Each row is a point on a tangle of strands that fork, close into loops and nearly touch. The rows are in no order.
Two points are linked if the straight distance between their rows is under 92.9. Some points are linked to none.
<1158>: [ 14  -5 -24 -22   2  23  -5   9 -13  -1  19  -2  -4  -7  -9 -14  22 -38
  -4 -27  16  26 -23   1  -6  17  24 -15  11  -2  10  -4 -20  -3 -24  12
   9  22  10  15 -10   6   4]
<1221>: [-19  -3   9   2 -17  -2   6  -2   4   6 -17 -12  -5 -14   1  23  13   3
  34  10 -17  -4  -7 -16  26  -2  21  14 -23 -15 -19  22  -3 -18   5  -5
 -16 -22 -29 -12  14  12  17]
<702>: [ -8   7  18   7  29  25 -14  35  -6 -23  16   2   1   6 -17  -7   1 -14
 -15 -27   6  -3 -14  24 -23  24 -33  -3   3 -13   1   3   9  23  -1  22
 -12   9  -6  11   8  31  23]
<1231>: [ -1  16  -4 -12  -3  -4  25  -2  -3  11 -17  16  -3 -18  -6   4  17  -1
 -21  18  -7  32  -2 -37   2   2   7 -26  -4  16  -7   7  -8  -3  13  -7
  22  38  34  14   1  -9 -38]
<737>: [-29 -11  12  30  30   8  -9 -14  -4 -15   8  -7  14   6   5  -1  -9 -20
  10 -17   8 -41  18  18  -5   3 -32  18   3  12   5  -2  22  28   7  20
 -26 -11  -9   7  11 -14 -10]
<436>: [ -1 -20   2   2  32  17 -25  -1 -38  -6  29   8  15  -5  17 -19 -11  -3
  -4   7  -6   8 -12   2  -7  33   2  -1   8  16  10   8   6  23  -7  -9
 -21 -11  -5  -3  20 -27   2]
<1274>: [ -9   8   0   8 -10   8 -26  14   0  24   1  16  -5  20 -30  -3 -16  -3
   8   0   9  -7   6  31 -25  -5 -24 -27 -39   7 -22   3  45   2   4   9
  16  -3  -6   8  -4  27  10]
<1076>: [ 34 -19  10 -21   5  -5  20  27 -10  -5 -13   1   8 -13  20   4  -5  17
 -16  42  -7   0  14  -7  -2   2   5  -5   6  24  15 -12   4   2  21 -10
   0  17  48   4 -24   7 -30]
<27>: [  2 -12   5 -13  20   3 -12   4 -19   2   5   1   5  18  -5  22  -4 -20
 -17  -2  13 -16 -11  15 -17  25 -16  29  41  -8  20 -14  -5  23 -14  33
 -27 -11 -12 -14  12  31  -1]
<1045>: [ -2 -13 -17  16 -35 -12  24  23  -1   9  17  13 -11 -29   1  -6  25  16
   2  15 -19  24  15  -4   5 -15 -12  -3  15 -21 -39 -12 -15 -32  40 -41
  12   4  29 -15 -14   1   1]
<834>: [ -4 -17  -8 -15   8   9   4  14   9  15   6  -3  15 -10  13  -2 -33   0
  14  37   7   9  23  -4 -11  -2  -2 -10  13  21  27   3   2 -23  22  19
  24   8  45  13   2  -8 -17]
<685>: [-12  -3  12   3 -35 -22   1  11   2 -17 -16   2   6  -8   6 -25  -6  11
 -19 -20 -15  14   7 -20   7   2  27  -4 -15 -12  15  13 -17  10  22  -1
  18  15  17 -15 -34 -18  13]
<1223>: [ -8   8   4 -20   6  10  20  -1  -8   5   5  10 -33 -16  -9   6  -5 -24
  23 -24  -3 -33  -8  25   3   7  18  31 -21   9  -9   0   5  -2 -35  28
 -13 -13  -7  -4  23  26  10]
<12>: [ -8  15 -14  22 -24 -21   9 -34  13   0 -22 -10  12   8   1   5  -1  14
 -14   8 -36  -3   3 -22  16  -9  22 -15 -33 -17 -14  15 -14   7   6   6
  52  19  20  -4   7  -9 -19]
<626>: [ 22 -12  10   3  -1  13   5 -25 -30 -11  24 -11 -24  -6  16   4  17   4
 -31  -6 -14   8 -12 -16  28   5   8 -13  15  -2  18   5 -10  13   4 -38
 -14  16 -21  -2 -17 -31  -2]
<391>: [-24  -2   8  32   9   0  -2  -5   7  -9  -6  -1  19  -4   5   5   3  -5
  21 -10  15 -30  24  -1  18 -21 -10   4   4  -1   3   6   7  26   6   6
  -3  -4 -21  20  -2  -2  -9]
<352>: [ 21  -7 -15 -18  30  12 -17   9 -20  -3  42  -8   2   1  -3 -14   5 -37
 -16 -18  11  -5 -11  18  -9   8  13  -6  15   3  35 -19 -13 -11  -9  31
  17   9  19  23  -3  -3   3]
<319>: [-36 -11  13  -1   9   9 -14  10 -15  10  11   3   0 -20  10 -16   1   3
  18   1  -5 -24  11  -1  -7 -18   1  29   1   9 -15  18  14 -16   9  -3
 -34 -29 -20   3   3 -10  -7]
<420>: [-15  15  -4  24  -2  14  19 -16  19 -10   9   5   3 -15   4   1 -11  15
  -4  -2  -4  -8  12 -11   0 -13  16  -9 -20  -5  -6  32  16 -18  -6  34
  27  14   9  17  37  10 -21]
<1039>: [ 26  -4  -6  -4   8  11 -26  -3   3 -10  10   1  -2  -1  17 -24 -12   5
 -45  10   5  16   3  -1   6  10  -3 -15  33  14   8 -50  14  30  11 -26
  -1   4   1  -1  -1   0   5]
<893>: [  3 -29   5   5 -13  -3  28   3   8  -2 -19 -22   0 -13   4   6  -7  15
   5  21   6   7  18 -13 -19   3  11   6 -11  16   8  27 -31   3  19 -17
  30  21   8  -2 -17 -25 -12]
<936>: [-27  -8   3  12  47   9 -26  10 -15  -4   8   3  10  13   1 -10 -17 -43
  11 -11  -9 -21  16  23 -17  12 -13  28  -3   1   7   6  12  13   5  35
 -32 -23   5   4  17 -17   4]
<424>: [ 14  -3   6 -12  11 -22 -10  18 -24   7   8  14  12   5   6  19 -13   0
 -29  26  -5  20  -8  -2 -13  13 -19  12  29 -10   7 -15   0  28  10  26
 -14 -19  -1   5   9  23 -15]
<725>: [ 25  12 -13   0  15  14  12 -11 -21   5  25  14   2 -16 -12   6   2 -10
   1 -14 -15  17 -27  -1  -4   0   4  -4  -2  -3 -19   7   6  28 -32  17
 -11   5   4  16  22  27 -24]
<533>: [ -9  33 -36  10 -23 -25  13 -24  16   9 -38 -17  11   2  -8  33  -3  15
 -17  16 -22  15   1 -23  16   0  -3 -14 -14 -22 -37  19 -28  -9  23   5
  40  18  27 -11  10 -18 -20]
<1212>: [ 17 -31  22  10   0  -5   4  -3  -7 -10   8   7 -21   1  -6  -4  -2   9
   8   8  13  18   2 -10  -6   5   2  12 -24 -17  -8  15 -23  32   7 -36
  -2  -9 -24  17   1 -27  -2]
<22>: [-39  17   8   6  12   6  -5  10   5   1   5   1   6  11 -11   6   0  19
   9  -7 -31 -40  -5   6  -6  -2   0  -7 -24 -12 -24  -4  27 -17 -20  20
  -6 -10 -37   0  44   9 -12]
<61>: [-11   6  -1  18 -24 -13  10  -9  -1  10  -7   1   5   4   7 -10  -3  22
  -8  12 -39  13  17 -26  29  -8  26 -35 -34 -32 -26  19   4   5  10  -2
  19   1  17   0   6  -9 -28]
<764>: [  1  28 -20  35   5   2  28 -41   8 -19  -6 -26  10   7  -8  23  -3  -3
  -4 -17 -14   7  -7 -16  28 -31   6 -10  12 -16  -5   7 -20  -1 -28  38
   2  13  14  -7  -2   4 -27]
<371>: [ -4   5  -2 -19  10  -4 -17  -1   4  11   7  20 -20  22 -19  10 -19 -13
  13  16  -6   9  -6  37 -27   9 -33 -19 -23  17 -10 -21  43  -5  -2  26
  28 -16 -11  13  12  30   2]
<120>: [ -6 -41 -13  11 -34   5  -4  20  -6  22   5  16  -5 -19 -12 -14  -1   4
   3  22   1  19  11  -4  -5 -21   5 -15   3 -12 -24   7   8  -3  22 -39
  16   3  35  -1 -10   5   7]
<471>: [ -3  31   7  25   6   1   0 -60   4  -2 -12 -28  30   9   5   8  26  -6
 -18  -3 -14 -14 -15  -9  20 -11   9 -18 -11  -4 -12   4 -18 -20 -20  -2
 -15 -19 -25   7  14   7  -9]
<1248>: [-10 -40   9 -25  28  12 -16  -4 -24  -4   4   5   4   7  -6 -15   4 -12
   4  -3  11   5  -3  -6 -14  31  -3  23  -5   0   2  15  -3  10 -19 -15
 -42 -13 -26  -7  12 -36 -12]
<721>: [-20  16   0  18 -22  -5   2 -24  29  -2 -26 -22  11   1  11  31   8  11
  24  -3  -6 -29  10  -8  32  -4  21  15 -10 -18  -3  33 -11 -34   8  16
   3 -13 -11 -17  11   7  15]
<1177>: [ 24   0  -5   7  28  13 -13   2  -9  12  19  18  19  13 -15  -9   0 -24
   7  -7  23 -15   6  32   4   2   5 -13   0  -3  22  18   5  37  -9  37
  11  18  26   2   6  11   1]
<861>: [ 23   8 -28  -1  -6 -20  12 -13   4 -25  13 -19  -8   1  20   7  -5  -9
   2 -30  10  24  15   1  -3  -7   8   8  43   7  23 -16 -21 -14  13   9
   6  15  19  -6 -20  -4   8]
<1063>: [-40  19  13   2   8  -2   5  22  -9   0  -1  12   1   4   0  -4   5  26
   7 -11 -15 -13 -20  -7 -10  19  -7   5 -22   6  -9   3  19  -3  -7   7
  -7  -7 -41   5  42  28  20]
<806>: [ 32 -36   4 -29   9  12  21  31   9   1 -13 -15   9   4  12   8 -11  19
  13  26  15  -3  -3  -4 -12  13   6 -13   6  -2   7   1  -7  -2  19 -10
  -9   1  30  18 -19 -28 -26]
<731>: [ 24  -6  11   7  17  12 -12  24   7 -11  23  10  11   3 -31 -26  -8 -25
 -14 -14  12  -2   3  31  -8  -4 -16  -6  -9 -15   6  13  17  35  -4   5
  11  25   4   0   3  28  20]
<1090>: [-42 -11   6 -26  37   4  -5   5 -21   5 -10   0   2  14 -11 -11  12  -5
   6  -5 -10   0  -5 -24 -18  26 -15  39   3   8   2  18  -7   4 -13 -18
 -28 -11 -48 -26  16  -7  -1]
<803>: [ 10 -23  -9 -12  17  17 -11  15  -8  22  16  -2  16  -4   0 -13 -20 -12
  22  33  29 -17   9  18 -22  -2   7  -6  -3  11  12   5 -10  -7  14  36
   1  -5  28  15 -15   4 -16]
<129>: [ 27 -16  11  24  12  -4  34 -13   9 -13   0 -15  -4  -3  -1  -5  13   4
 -11   7   3   8   7 -20  -1   5  17  14 -14  -7  -4  28 -27  22  26 -41
  19  19  -4   9  -6 -27   2]
<331>: [  0 -14  16  17  18   9 -33  14 -18   4   8  16   1  36  10  -5 -21  -5
   6   2  10 -10   6  38 -22  15 -23   5 -27  23   4   8  47   9   2  19
   6 -20   6  13  12 -23  26]
<450>: [ 27  -7 -17 -22 -11 -30  -4   9   7 -15  -5  -1 -11   0  25  14  -8  -5
  23  -7   9  16   6   1   5   3  15  11  15  -8  10 -20   1 -10   2  10
  -5  -4  14  -6 -12  -3  -3]
<322>: [-10   1  -1  28  10  23   8 -34  26  -6   7   3  16 -19  -4  -8   2 -20
   2  -8   8   2  12  -1  -9   9  28  -9 -12  10   1  21   0  -8 -16  20
  23  10 -11   8  29   6  -2]
<943>: [ -2 -32  10 -19   4   1 -11  25  -1   4 -11   0 -15  13   1  -5 -22   9
  14  16  21  23  -9 -16  -5   2  -3  12   6 -14 -11  -3  -8  27   2 -33
 -12 -21 -15  24  -8 -22  -5]
<611>: [-17  24  17   8 -26 -21  14  -4   2 -23   5  -5   8  -1   6  -5   8  14
   3 -32  -8   2  13 -15  19  -3  19  11   3 -15  28  30 -20  -3  13  24
  23  25  10  -9  -8  -9  21]
<956>: [-13  13  20  12  21   3   1 -28 -15  -1  -3 -15  28  -6  -3  -6  29  -7
 -13  -7  -1 -27 -11  -8   6   2 -13   8   6   0  -3  -2 -18  -3  -6 -10
 -38 -10 -42   8   2 -10 -11]
<1190>: [ 24 -33 -13 -16 -10  10  -7   5 -15 -19  17 -37 -27  -3  15   3   5 -11
 -19 -43  23  -8  -3  -5   9  -7  -4  19  10 -23   7 -27 -30   7 -39 -22
  -2  13 -10 -16 -16  17  14]
<1067>: [ -9   5   7   7 -33 -21   2  -5 -10   1  11   6 -24 -16  -2  11 -10  20
 -16  -8 -15 -27   2  15 -11 -12 -20   4   1  11  -7 -28  12 -13   5   6
   9 -16 -20  16   3  23 -11]
<944>: [  8   8  -9   0 -28   2 -16  -2  20  10 -25  35   0  -8 -13  16 -17  26
  10   6  -7  -1 -14  18  22 -14   7 -24 -20  -1   1 -16  39   1  -9   0
  18  -1   9 -15  -1  16   2]
<552>: [-14  -8  10  -4  -9 -18  -1  -7 -14  -3  17   3  -5 -35  12   0   7  20
   4   3 -17 -32   4   1   1 -18  -1   6   3  11  -3  -6   3 -27  17   6
 -14 -18  -8  11 -10 -10 -28]
<208>: [ 11  27  -4  31  18  12  23 -51  -3 -16 -10 -36  24  21   7  23  19  13
 -23   3 -21  -1 -28 -29  33 -14  17 -20  -5 -14 -10  18 -20 -14 -20  13
  11   5   8   5  12 -12 -29]
<1173>: [-17  34   5  29 -33 -26   0  14  19   8 -25  -3   4   7   3  15   4  13
  -6  -1 -18  -6  23   2  18 -29 -11 -14 -14 -19 -16   3  21 -20  29  -6
 -12  -9  14 -17 -17  34  25]
<227>: [  9  -5  -5   0  15  18   7  -4 -29  18  23   9  -2  -2 -13  -6   5 -17
  10 -15  -2  -3 -17  23 -17  29  -3   4  -9  10 -11  10 -25  37 -30   3
 -17   6 -14   1  21   7 -13]
<1122>: [ -1 -23   9  29  31  16 -36  13 -24 -21  20   7   7  11  16 -16 -27  -2
 -23   4   5  -1   5   6 -17  12 -18  -7  -4  18  10   0  20  34   9  -2
  -3 -13  18  12   3 -16  19]
<1088>: [-17 -16 -11 -39  10 -12   3  12   6  20   3   0 -25 -12  -9  13   2   1
  37  23   4 -10 -17  -2   8  -8 -12  42  15  15 -19 -10   1   7  -9  -3
  -7 -10 -42 -14  25  17   0]
<1218>: [  5  40   9  19 -33 -20  15  13  24  12 -30  -4  27  12  14   9  10  23
 -12   6 -15 -10  16   1  18  -1  12  -8  -2 -24 -20   9  -4 -17  40 -29
  -5 -11   2 -15 -23   4  18]
<1259>: [ 32 -32  11  16   1   0   7  -3 -23   1  21   2 -13 -15 -11  -4  10  -3
 -13  -5  10   6  -6   2 -13   6   0  16 -15  13 -11  12 -17  51 -14 -23
 -11   9 -12   0   5  -3 -11]
<782>: [ -5  42  15   5   1 -10  27 -14  34   3   1 -16  19   4   3   1  23  -6
  20  -1  -9  -1   0  12  -3 -27  -2  -7   6  -8   9  12 -15 -38  -3  14
 -26  -9  -5   3  -6  10   7]
<207>: [  0   8  -2   1   4 -21  -4 -16  18 -22  11 -10  -5  13  27 -19  18 -12
  19  -5  23  31  11  -2   5 -19   2  14  37   3  26  -2 -23 -19  -2  -5
  -1   9   1 -20 -23 -24  31]
<236>: [ 11   2   2 -14  27  13 -10  20 -14  -4  21  14   0  13 -11   3  10 -45
  -5 -18  24 -11  -2  33   1  20   7   7   0  -7  20  -5   8  11 -18  54
   7   6  25   7   5  13  14]
<132>: [ -4  24   6  21 -14 -22  -1  -5  17  -9 -13  16 -15   1  -1  19   1   2
   1 -18  -4   8  13   2  20 -28 -19  -2  -6  -9  -5  10  39 -21  19  32
 -10   1  20  -3  -8  24  -3]
<981>: [-14  11 -23  16 -21   5  -3 -22  17  -5 -26  18  -6 -28  -4  43  -4  25
  -3  -4   7 -11 -10  -8  17 -19   2   3  -2  11   9   6  17 -11  -3  37
  16  22  35 -13  -2  -2 -28]
<812>: [  8   0   8 -22 -23  -4  24   8   2  18 -32 -16   1  -6 -18  13   7  22
   2  47  -3   1  18 -15 -32  -8   3 -13  -9  29  -7  12 -26   3  12 -23
  46  48  29  -8 -12  -9 -15]
<951>: [ -9   0  14   9   1  -2 -23  -4  18 -34  -8  -4 -18  20  19 -18 -22  -2
 -13  -7   4  30  20  -2  12 -10  -9  -2  24   5  16 -25  32   6  23 -16
  -9 -16   4  -2 -22   6  40]
<1033>: [  5  -8  -6 -30 -26  -8 -24  12   6  11 -18  15  -1  -4   1  18  -4   2
  19   8   2  -9  -6   6  15   2  16 -10  -1   3  10 -22  21  -5  -5   7
   4 -12   3  -4  -5   4  -3]
<637>: [-15   0 -25  17 -19  20 -14 -12  15   6 -16  26   2  -6 -19  21 -11  26
 -12  14   6 -11  -2  12  13 -28 -10 -30 -15   1  -2   3  34 -20  -4  25
  34  20  38 -14  -2   8 -20]
<909>: [ 10 -38   1 -10  14  20 -17  24   0  -1  11  -3   2  -2   3 -20 -17 -17
  17  13  47  -1   8  20 -23   7   7   6  -2   6   3  -2 -16  19 -10   8
 -10 -19   1   9 -10  18   5]
<1078>: [ 28  23  18 -13 -26 -36  16   7  -1   4 -14   4 -21  15   6  18  16  27
  -9  -4  -2  18 -25  -8   0  -3 -12  17   9  -4 -23 -16 -15   8   6 -26
 -28 -13 -17  -8  -9   9  11]
<1198>: [-29  -4   5  28   8  11 -16   5  -1  -4  -4   5  13   2  -7 -36 -19 -11
   2  -4   3   6  17  -5 -11  -6   1 -44 -21   2  11  -5   8  25  14  -4
  18   2  13  27 -25  -6   4]
<5>: [ -7  19  24  -8  18  -6  -8  36   6 -12  -5  17   6   8  11 -16  -7  16
  -4   5  11  21 -17 -10   3  -8 -18   8  19  -9  -1 -10   5  20  16 -18
 -11 -14 -12  11  -3  32  27]
<1057>: [-19 -13 -15 -28 -11 -22  13  20  -1  24  -6  -3 -20  -6 -15  30 -12  11
  36  27 -15  18 -18  -3  -1  -1 -20  12  15  -5 -11  -9  -1  20  10   2
 -12  -5 -17 -13   8  34  -1]
<851>: [ 24   1   0  -2  16  -2 -13  21  -8  -6  14  17  -7  -5  -4 -22  -1  -9
 -30  -7  18 -11  -5  22 -30  13 -19 -19 -23  25  -3 -28   9  -3   1   5
  22   5  11  24   1  16  -7]
<509>: [-18 -30 -25  12 -35  13 -21  15  18  26   0  10  -1 -11 -28 -11   1  -6
  19   8  20  11  14  12  -7 -25   9 -18 -10  -4 -12   8  20 -17  21 -10
  20   8  26  -5  -8  27  23]
<1189>: [  9  12 -14  21   6  17  18 -39  16  -3  -7 -19  20 -11 -19  21   6 -32
  -3 -21  -1 -13 -11  -2  15 -10   5  -8  28   0  15 -11 -18   8  -6  17
  -2  19   2   4  -6   2 -22]
<300>: [ -8  20  13  18 -17   2  20  -2  25  11 -25  -9  18   9  15   0   2  19
   4  13 -11   5  11 -22  22   5  13 -13   3 -11 -13  -2 -10  -2  31 -26
  -2 -10   3  22 -14 -26  -3]
<1196>: [ 27 -17   5 -11  15  12   7 -40 -27   3  24 -17 -22   2 -15  17  21  -8
 -15 -11   5  -8  -3 -16  27   7  -6  14  13  -9  27  11 -14 -13 -17 -32
 -25   7 -24  -4  -9 -45  -8]
<26>: [  7  28 -27   4 -34 -29  19  -3  17   6 -24   4  -4  -5  -6  28   4   6
  -2 -11  -4  24   4 -10   2   3  11   9   1  -4 -24  17 -17 -22  12  -6
  23  16  16 -12  -7  -6  -2]
<1096>: [-28   3   7  20  16   3  -8  -7  -7  -6   4  -8  -4  -6 -17  -8   4 -13
  -2  -6   8  -4  11   4 -12  21 -13  20   2  11  -2 -10 -16  24 -18 -10
  -3  -7 -52   4  18  25  21]
<555>: [-11  26   3   5 -32 -33  13  -7 -12  21  13  10 -17  -7  15  -3  27  22
  23  16 -37  15   3   5  15 -32  -4 -11  -8 -16 -12  -2  -7 -33   8 -17
 -10 -21   0  -4 -20 -13   9]
<416>: [ 12  14   5  -6  -9  -2  -9  -5 -13 -16  17 -33 -14   6  12   3  29  -5
 -11 -41  22 -13 -10  -5  21 -19  -5  18  23  -5  19 -15 -20 -24 -29 -21
 -13   2 -18 -15 -35  15  34]
<358>: [  4  -6  14  -3 -35 -11  11   2  -1   3  -4  10  -2  -6  -8 -29 -11  12
 -14   5 -38  16   5 -17  10   7  29 -17 -36 -15  -5  15   2  28  16 -16
  14   9  17  -1 -20 -17  -9]
<1016>: [-24  -2   8  -3  -7  12 -17  -6   9   5 -10  11  21 -14 -12   4   0  11
  17  -9 -18 -48  -8  11   5  -4  14 -12 -30  -2   1  -4  14 -24 -17  10
  11 -12 -29  -3  19 -10  -8]
<873>: [ 26 -30 -19  -7  12  10 -17 -14   2 -15   2 -13   2  -1  30 -14   1 -11
 -25  16  23  17   2 -11  -6   6  17 -18  16  21  19 -25   7   7   5 -13
  14  19  20  -5   4  -7   1]
<1091>: [  7  31   5  -6   4 -12   6  -8  -1 -15  21  10   1  -4   4 -16  13  -9
  -7 -24  -8  11 -13  -6   9 -11   0  -3  12  -3  16 -20   3 -15   4   4
  15  -2  -3  32   5   7   5]
<659>: [ 23   3   1   5 -35 -40   5   3  -7   5 -11  10 -16 -18   5  12  -2  27
 -20  -4 -10  -4  -9 -11   4 -12 -10  13  -1  12 -23 -22  -1   6   9 -19
 -11  -7  -2  -3 -12  18 -13]
<476>: [-10   5 -13   5 -11   0 -27  12   2  25 -14  22  13  10 -20 -26 -19 -15
  10   4  15  10  13   5 -10 -14   2 -45 -28   3  -4  -5  16   3  21  -1
  20   8  18  10 -22  19   6]
<205>: [ 38 -28 -13 -11  -1  30  -3 -31  20   2   8 -11   3   0  13  -7  -8  -2
   0   1  19  19   0  -1   2  16  29 -21  14  25  30  -2   6  -1 -17 -11
  21  18   3 -12  11 -16   0]
<904>: [ 23 -10  -7  18  -4  27   7 -29   4  -1  11   4   8 -10  -2  -4   8  -8
 -13 -17   4   8  -6 -10  11  17  30  -5  -8   6  12  21   0   7 -23  -9
  31  17 -11  -6  25   2  12]
<1171>: [ 10  30  10  -6  -6 -16  22  16  26 -12 -17   0  -4  36  16  -4  26  18
   7   9  21  19   4   8   1   4  12  -6   9  -9 -14  -3  -9 -12  10 -45
 -12  -8  -5 -17 -35 -40  39]
<209>: [ 21  27  -2   8 -19 -20  20   9  21 -14 -22 -12  14  16  18  -7  15  13
 -22 -12  13   6  10  -1  -6   3  13   6  12   0 -11   9 -21 -21  25 -30
  -6  -2   7 -25 -37  -7  33]
<1204>: [ -1  -4  -7 -16  16  -2 -32  14  -3   0   5   7   2  29   6 -27 -16  -6
 -24  21   2  13  -7   7 -21  20 -15 -10  26   8  16 -54   8  24  -4  -6
  16 -12 -15   5  19   3  11]
<761>: [-19  16   3  -9  20  -1  -2 -23 -20   8  -2   2  11   7 -20 -12  27  -6
 -11 -16 -18 -18 -11 -13  -4  20 -20  32  -2  11 -10  -9 -11  -5 -30 -24
 -27 -11 -53 -11  22 -21  -6]
<887>: [-37  12  14  25  23  -3 -13  -5   0 -25  10  -4   2  13  -2 -26  -7 -18
  -5 -20  -9   4  14   5  -5  -4 -23 -32  -6 -11   8 -16  27  16  11  10
   9   3 -13  27   1  -6   7]
<177>: [ -6  14  16 -18  11 -22   5  -4  31  -1  -8   7   0  21  23 -11  24   1
  34  15  12  20   1   1  14 -17   7  13  10   7  19  10  -5 -19 -15 -31
 -14  -7  -2 -23 -24 -50  40]
<35>: [ 20 -43  -2  -4   5  22 -12 -13 -11 -18  -1 -31 -44  -7   7   2   4  -2
 -34   4  12   9  -1 -22  10  14  16 -28   2  -2  19   5 -12   6   4 -49
  -9  29  -6 -14 -29 -31 -11]
<507>: [-11  38 -10  18 -17 -11  12 -19  18  -3 -12  11  -8 -10  11  28   5  28
  11 -12  -1   2  -1  -6  28 -33   0   1   6  -7  -7  20  14 -36 -11  47
 -12   5  27 -11   1  11 -20]
<185>: [ 27  24 -18   2  -9 -30  38 -10  12   3 -14   1  -8  -4  -1   9   8  10
 -14   7  -4  35   0 -22  -2  -1  -3  -2  10  13 -20  11 -18 -15  33 -20
   5  31  27  -1 -21 -16 -14]
<776>: [-10  12   1 -15   3  -1  19 -14   7   2  -5   3 -23 -10 -13  20  -2  -9
  18  -5  -7 -23 -22  -4  19  -8   3  49 -11  22 -23 -11  -2  -3 -41   5
 -13 -19 -43  -8  26  27   9]
<953>: [ 14 -21  -9 -20  17  30 -23  21  -9 -11  17 -27 -22  -4  -3  -2  -1 -22
 -23 -19  26 -27   0  18   2  16  -9  14  26 -22  17 -15 -17  -1 -38  -3
 -13   7 -18  -8  -9  24  22]
<926>: [ 15 -24   3 -28 -10  11  11  45  10  -3 -17  -8 -12  16   6   2 -26  26
  10  22  13  10  -2 -15  -7   4 -10   1  10 -27 -20 -18  -3  -1  22 -37
 -20 -22  11  28 -16 -38  -6]
<512>: [ 11 -24   2 -18 -21  20   9 -31  21   8 -18  -1   9 -19  -8  17  -9   8
  16   0  -6 -31  -5  -2   8   5  27  15 -12  19  15  17  -8 -28 -19   2
   7 -11  -6 -16  -1 -37 -25]
<518>: [ 34  -7  10 -27   6 -11  29  17 -15   0 -29  -2   0   5  -9  -2  16   6
   0  38  -8   1   4  -5 -25 -10   6  -7  -4  22   7  -1  -6   9   7 -25
  26  40  46  -6 -35   6 -23]
<732>: [-10 -10  12  -7  36  16 -28  16  -1  19   8   7   3  37 -10  -7 -18 -27
  19   1 -13 -21  10  44 -35  23 -22  31 -26  17   6   2  25   0 -13  32
 -14 -17   1 -14  31 -26  12]
<1095>: [ 19   5 -13 -14  -1   7   8  -7 -15   6   3   3  11 -17  -9  -9  16 -15
 -24  -5  -3  24 -20 -17 -10   8  15 -27   0  22  17   1 -11  -3   0  13
  26  36  34  13  -5   4 -11]
<868>: [ 27  15  15 -23 -19 -21   1 -12  -7  -3  -1 -15 -16  22  19   9  36  11
  -9 -18  14   7 -20  -5  11 -12 -17  15  16   1   6 -26 -17  -8 -25 -31
 -30 -10 -20 -13 -19  -1  32]
<585>: [-18   0 -14  -9  -4  17   6  -8  16   9  16  12   9 -22   5  -1 -29  13
  24  14  -6  -2  11  -2  -5 -12  -5  -7   5   9  13  17  17 -27   7  32
  28  15  29  13  25 -14 -23]
<493>: [ 15   9  -2  -9   5  -9  -2  17 -18   3  12  22   4  -1  -4  -5 -19   6
  -9   1 -16  19 -11  12 -13  12 -20  -4   3 -11   1  -4  16  33  -7  28
 -10  -6   4   9  20  48 -14]
<683>: [-40 -19 -13   9  17  22 -31  43 -23  16  11   8  -6 -16   1 -15 -19  -9
  25  10   8 -21  -5  10 -30   2  -5  19   1  14 -25  13  13  -6   1  -4
 -22 -29  -5  13  26   6  16]
<382>: [ -5  10   1  19   2  -7   9 -29  22   4 -24  -1  32 -11   2   9  11  -4
  16  -3   4  -2   3 -14  22  -9   7 -12  11  -6   7  -2   4   3  10   0
   0   3 -10   8  -5 -14 -21]
<253>: [-13 -16   1 -13  12  14 -22  39 -13  25   0  11  10  11  -2 -17 -22   1
  19  14  34   0 -15  10 -34  19  -8  -3   1  10 -10   2   2  19 -12   2
 -17 -17 -16   4  14  25   8]
<128>: [ 11 -43  -5 -26  31   2  -5 -29 -25  -7  10 -18 -11   3  -7  -3  18 -16
  -7   2  15 -17   1 -12   0  13  -9  18   1  10  13 -16  -6   5 -21 -25
 -24  -8 -26  -6   3 -47 -30]
<966>: [  1 -11  -1  -7  15  14  13  -9 -35  -4  28   1 -18 -13  -8 -14   4 -34
  10 -37   6 -10   0  17 -10  25  21  20  -4   9   4  -4 -23  10 -50   7
  -7  -6 -15  -1  11  11  17]
<960>: [  0  29 -21  19 -38 -24  40   3  -1  22  12  14 -11   3  15  -1   8  13
  10  21 -35  26  26  11   4 -15  -8 -13  -2 -26 -30  11 -10 -33  28 -33
  11  -9  15 -23 -20  -6   8]
<980>: [-25  22   6  19 -35 -10   8 -14  24  -2 -23 -18  19  -5   2  27  -4  17
  -1 -16  -2 -21  20 -10   9   9   8  18  -2 -15   5  31 -26 -14  17  34
  27  19  10 -19  12 -13   1]
<955>: [-17   0   4 -18  14 -18 -21  21  -5   1   9  17 -16  26  -1  -7 -39 -16
  -3  29 -13  28   9  17 -19  14 -22  -4  -4   5  11 -35  34  13  10  19
  24 -24  -4  13  14  13  23]
<41>: [  5  43 -13  27   5  -8  23 -22  23 -17 -20 -10   6  11   7  33   5   8
  15   0  -7  16  -8  -7  32 -30  11 -10  -2 -22 -25  24  -6 -17 -29  26
 -28  -6   4 -19   6  14  -7]
<877>: [ 24 -10   6  -8  18  15 -20  18 -11 -11  17 -15  -2   5   8  11   7 -12
 -18  -6  22  -8 -12   7   7   9 -19  21  52 -20  11 -10 -15  13  -7   6
 -34 -10 -20 -19  -4  26  15]
<795>: [  5 -17   5 -19 -29  10  -2  40   3  19  -4   1   4 -16   7  -9 -17  34
   2  23  -8   2   3   0   0   2 -12  -7  22 -11  -7 -25  10 -13  22 -21
 -12 -23  12  18  -7   0  -7]
<247>: [-38  23  12 -16  29   5  -8  37  -2  -3  -2   5   2  16 -15  -9   4  -6
   4 -10  -4  -2 -26   3 -22  31 -24  -4 -11   3   1  -7  25   1  -1  28
 -20   6 -19  19  29  26  15]
<179>: [-10  -8  -3 -32  -4  22 -10  -1  26   6  -8   5   8 -23 -18  -4  -3  -5
  17 -16 -23 -43   6  10  -4 -16  18  21 -10  12   9   4  10 -35 -14   7
   6 -23 -18 -19   9 -13 -20]

A fork is a point with three links, a tip a point with one. Leave the first point through the second and follow the links. Name the first fork or tip that comes.
<953>, <1190> -> <476>
<247>, <702> -> <1221>
<416>, <1190> -> <227>
<981>, <637> -> <1218>
<352>, <236> -> <512>
<177>, <207> -> <507>

How many points has the smallest loop of links through each point below? Write 0 if it is on no loop.
<391> -> 16
<382> -> 9
<943> -> 9
<450> -> 14
<120> -> 0

A piece is all that can be reached along the links. How many separate loops has the piece of each point below (a circle has one, a figure eight two, a Y none), and how many tips (points with one link)?
<944> -> loops 3, tips 1
<1158> -> loops 0, tips 2
<1259> -> loops 1, tips 4
